A landscape with many peaks, sampled at points; each row gives a point and its height.
From any point a climber steps to the highest of the 2 points nearest to it. It stops when none of these is higher. Distance is the straight distance between rows; heights are no part of it.
(807): [120 190 173 155 118  80 154  69  68 161 106 109 120 151  99 138  83 156
 132 122 140 130 106 122]  height 23.1
(110): [165 165 113 108 179 137 127 155 136 103 131 162 116 159 164 123 138 147
 107 166 103 138 157 120]  height 46.5
(321): [166 117  68 103 171 165  92 116 151 125 182 171 130  89 139 110 182 159
 129 139 141 107 154 143]  height 60.6
(793): [155 116  98 114 108 102 162  92 115 167 128 130 122 104 103 161 108 108
 169  88 120  94 112  83]  height 6.5
(784): [125 135 101 129 125  96 168 161 117  71 102 173 105 194 126 149 129 113
 133 139  56 130 129  94]  height 52.8
(277): [120 140 108 128  96 142 155 105 165 125  96 156 135 112 136 136 107 159
  90 173  99 130 152  85]  height 62.3
(254): [116 109 125  66 211 154 122 209  88 100 126 160 128 143 195 108 187 107
 119 208 114 115 147 148]  height 62.6
(85): [153 127 169 146 156 133 160 146  78 134  97 118 152 122 130 134 122 108
  98  92 101 172 141 109]  height 53.1
(372): [109 126  96 121  80 167  93 100 149  95 105 138  86 103 106 133 160 141
 143 169  89 146  91 149]  height 56.2
(81): [129 156 133 155 143 116 129 211 118  99 113 167 221 104 139 108 135 173
  88 158 147 117 130 144]  height 19.0
(173): [129 171 141 129 110  64 138  62  64 169 117  77 120 126  86 141 119 121
 168 121 126 100  83 119]  height 20.1
(692): [115 144 134 141 128 102 175 133 129 129 140  95 166 100 126 163 134  76
 142 155  77 139  86  72]  height 22.3
(129): [118 170 124 117  63 156 118  94 117 150 118 126 107 122 115 160 150 148
 156 162 127 146  72 137]  height 51.4
(318): [132 114  91 144 111 126 140 134 164  80 125 126 111 101 102 125 149 124
 137 169  76 115 102 112]  height 62.4
(89): [164 117 168 145 161 105  98 141 114 126 101 136 132 128 127 163 129 175
 104 112 166 119 112 128]  height 17.2
(136): [101 134 142 143 108 161 157 123 134 120 140  94  73 136 105 126 129  64
 160  92  84 150 106 123]  height 49.6
(571): [112  97 126 129 165 153 116 175 111 127 143 118 146 123 158  76 127 164
 115  85 191 148 152 226]  height 33.2
(407): [100 156 113 122 155 148 146  91  84 130 167  97 117 100 107  88 171  72
 151 138  81 137 100 139]  height 67.3
(101): [191 140 150 139 135  89  69  52 135 155 128  74  89 116 109 109 107 146
 117  76 168 113 130 178]  height 13.3
(100): [170 146 152 120 151  80 104  55 115 165 158  73 109 126  92 139 112 128
 152 103 141  93  98 131]  height 16.8
(662): [178 133 121 144 107  53 111  63 152 138 111 121 116 145 110 150  73 143
  97 126 134 117 135 109]  height 30.4
(181): [103 148 176 128  74 147 122 103 150 179 115 105 109 150 126 149  79 134
 153 119 162 134 120 133]  height 41.5
(249): [122 172 152 150 119  82 130  69 116 148 109 113 122 150 100 146  83 162
 110 129 179  84 117 120]  height 25.9
(705): [140 109 121 140 112  80 109  75 146 146 172  80 102 112  90 120 112 136
 150 121 187  87 126 103]  height 13.4
(690): [ 73 122 130 165  93 105 171 131  82 154 169  90 168 123 108  85  99  94
 173  97 122 153 108 129]  height 35.8
(624): [ 87 155 123 158 140 170 156 115 107 142 146  72 109 111  90 117 169  78
 174 143  97 165  87 136]  height 57.6
(347): [112 136 116 140  88  77 155  96 101 133 142 107 144 146 108  87  93  99
 135 110  82 135 106 142]  height 42.7
(533): [121 136 126  84 147 143  45 138 212 109 178 118 102 165 166 124 130 128
 105 162 179 107 169 164]  height 67.1
(486): [ 88 105 152  99  81  84 126  89 148 164 114 100 129 147 123 120  65  95
 158  92 172  43  99 130]  height 9.9
(235): [146 147 125 133 100 159 125 166 130 136  94 160 178  75 159 162 150 128
 136 135  94 134 109 103]  height 10.6
(559): [125  56 119  82 157 137 124 104 124 136 166 129 102 142 135 113 148 109
 144 140 146 128 129 114]  height 61.6
(549): [ 72 121 102  60  97 178 117 134 109 144 156 158 103 176 143 113 146 125
 135 145 155 153 137 175]  height 43.8
(895): [ 89  96 139 178  92 124 143 140 142 105  75  98 107 126  89 145 140  97
 164  65 132 105  81 142]  height 21.2
(98): [138  81  85  83 162 131  97 130 124 126 175 172 119 125 119 123 178 137
 153 149 154 128 111 126]  height 75.2
(736): [107 131 116  98 152 160  66 138 167 116 165 121 113 142 175 125 146 166
  88 155 201 124 208 148]  height 59.3
(421): [146 113 120 127  72 123 136 107 157 127 116 115 120  79 127 138 126 142
 113 201  81 146 105  80]  height 73.7
(674): [135 147 138 136 172 110 119 177 116 126 145 138 210 125 147  93 120 161
  88 127 162 131 131 173]  height 22.8
(789): [ 97 138 173 126 161 162 115 153 142 119 121 135  99 165 128 188 142 145
 151 154 162 138  87 104]  height 41.9
(548): [120 136 115 121  81 147 154 136 140 125 106 156 153 129 145  87  92 137
  87 155  95 134 161 125]  height 55.7
(868): [151 148 130 146 174 132 145 156  72  92 118 133 140 132 130 134 154 121
 100  69  97 152 142 178]  height 41.4
(38): [173 155 110 134  63  99  90  50 170 151 142 108 101 137 116 132  86 149
 102 124 144 141 177 132]  height 35.4
(207): [176 148 137 122 160 111  97 154 196 111 143 141 122 156 162 128  99 140
  88 157 131 147 176 123]  height 39.7
(308): [100 131 172 144  86 154 150 101 153 143 131  79  80 143 118 139  81  91
 168  94 119 156 121 122]  height 43.7
(390): [103  93 126 133  79  81 120  91 198 137 143  85 111 143 101 103  79 105
 148 121 147  73 113 113]  height 11.2
(639): [132 130 114 111 106 130 142 110 129 145 146 137 145 142 132  86 101 121
 122 109 114 130 158 141]  height 49.2
(768): [117 161 133 136 144 161 126 118  77 102 115 136 108 139 124 115 143 138
 124 114 114 149 115 169]  height 49.3
(179): [130 114 127 137 100  97 182 142 117 106  87 166 123 187 137 150  98 118
 105 127  73 152 147  70]  height 58.7
(55): [158 107  67 136 132 112 164 206 155  90 117 203 174 123 147 132 133 113
 144 110  72 114 142  85]  height 32.4
(706): [120 114 172 184 116 132 125 144 153 117 108  92 106 123  95 114 106 139
 135  71 156 144 114 156]  height 25.1
(221): [113 107 121  67 123 156  87 124 122 143 166 145  98 199 172 123 124 117
 108 157 170 187 154 180]  height 47.0
(337): [103 106 111 100 166 187 141 187  90 107 117 190 147 110 149 110 182 137
 128 166 123 107 149 156]  height 72.8
(688): [ 93 117 144 157 150 136 155 181 147  85 104 143 202  86 130 106 139 156
 100 148 120  76 133  98]  height 16.0
(459): [138 128 168 148 113  89 176 123  95 132  83 146 145 159 135 128  72 114
  89 107  95 161 146 107]  height 71.8
(792): [149 155 150 154  98 153 142 121 131 161  91 100 168  26 126 141 153 130
 141 153  87 117  98 110]  height 8.6
(782): [162 155 165 163 138 133  93  85 137 139  97  93 112 105 122 106 103 185
  83  88 158 119 161 192]  height 10.7
(15): [ 97 111 150 177 110 121 159 152 125 159 139  86 138 118 103  78  97 118
 155  76 135 149 116 137]  height 30.1
(93): [102 116 116 109 175 154  89 143 143 110 184 131 113 155 132 130 161 195
 117 165 210 148 160 144]  height 51.5
(226): [102 126 147 111 167 164  85 140 161 109 147 123  85 142 136 154 157 169
 158 174 166 133 129 119]  height 45.5
(509): [161 150 134 147 149 116 110 161 116 126 101 136 191  83 130 169 164 154
 131  94 132 103  96 123]  height 13.5
(712): [ 93 117 124 107  84 109 165 101 119 160 106  98 100 113  94 154 104  93
 182 109 149  43  90  94]  height 8.5
(273): [ 86  64  81  64 113 182  91 145 146 143 169 171 118 132 154 101 144 138
 150 137 179 125 168 150]  height 40.9
(798): [115  58 134  66 115 145  89 100 143 131 159 114  89 174 153 136 130 110
 125 170 178 156 137 117]  height 52.7
(41): [154 115 165 164 153 113 119 133 134 115 122  93 107 128 120 137 129 132
 118 118 159 131 103 136]  height 20.7
(91): [180 152 123 118 101 129  63  79 188 138 137 130  85 150 151 154  89 149
  74 124 162 166 197 124]  height 31.5
(482): [148 110 125 126 168  96 168 119  88 102  63 165 140 130 128 165 146 116
 112 119  74  77 136  61]  height 26.2
(116): [123 133 108 110 164 185 142 116  84 106 121 133 122 103 131  94 187  81
 127 136  83 131 137 167]  height 57.1
(698): [106 148 165 108 105 156 121 106 121 156 112 123 103 142 138 177 124 127
 162 145 147 152  80 119]  height 46.9
(379): [133 142 135  93 207 147 158 172 103 110 151 151 131 170 171 110 140  96
 107 185  91 146 161 119]  height 53.6
(359): [170 160 139 121  97 135 124  70 130 166 148  96 110 123 122 103  93 123
 109 103 113 159 156 137]  height 41.8
(158): [162 118 113 137 110 140 144 119 100 154 100 157 119  80 114 168 139 113
 164  64 117 120 100 106]  height 4.4
(274): [102 142 143 149 127 112 176 162  98 157 165  89 200 108 128 122 109  58
 167 130 101 161  89 101]  height 28.1
(86): [137 114 100 129 131 112 170 155 140  97  68 197 164 118 140 148 145 124
 113 112  61  59 149  75]  height 28.7
(718): [114 110 106 129 152  79 141 201 115  75 110 159 157 158 142 155 175  78
 138 149  70 127 118  92]  height 47.1
(865): [114  79  86 101 133 166 119 168 125 148 154 171 147 137 143  82 135 143
 127  75 177 126 168 181]  height 37.6
(124): [187 147 144 143 124 132  62 133 218 109 124 143  97 146 159 154 115 173
  74 166 148 164 182 117]  height 35.0
(12): [124 136 125 137 181 112 115 171 122 134 193 105 179 137 149  60 102 151
 104 100 164 129 152 206]  height 27.9
(392): [137 118  80 117 168 193 112 178 142 101 160 191 142  83 126 116 201 155
 136 177 127 112 141 135]  height 62.9
(449): [142 104 106 159 107 119 157 139  81 148  93 112 156  67  96 173 168  81
 155  84  84 136  90  89]  height 2.2
(731): [111 163 170 186 149 127 117 100 113 123  86 123 105 126 103 111 119 200
  74  99 161 139 149 171]  height 8.7
(336): [131  82  99 157 119  89 167 195 125 101 119 155 175 115 130 169 146  86
 150 120  89 139 107  72]  height 39.6

Where does a climber stop that starts at each point below?
(865) => (98)
(698) => (421)
(86) => (459)
(359) => (421)
(692) => (459)
(347) => (421)
(124) => (337)

Call two points neighbours if one is among the 2 nearest of the other. Go from one point of each pair to the other, from neighbour to neighbour, staying as high as possible. Name the lowest point that can't be avoided.
(459) / (407) => (868)
(533) / (407) => (181)
(98) / (337) => (321)
(421) / (533) => (789)
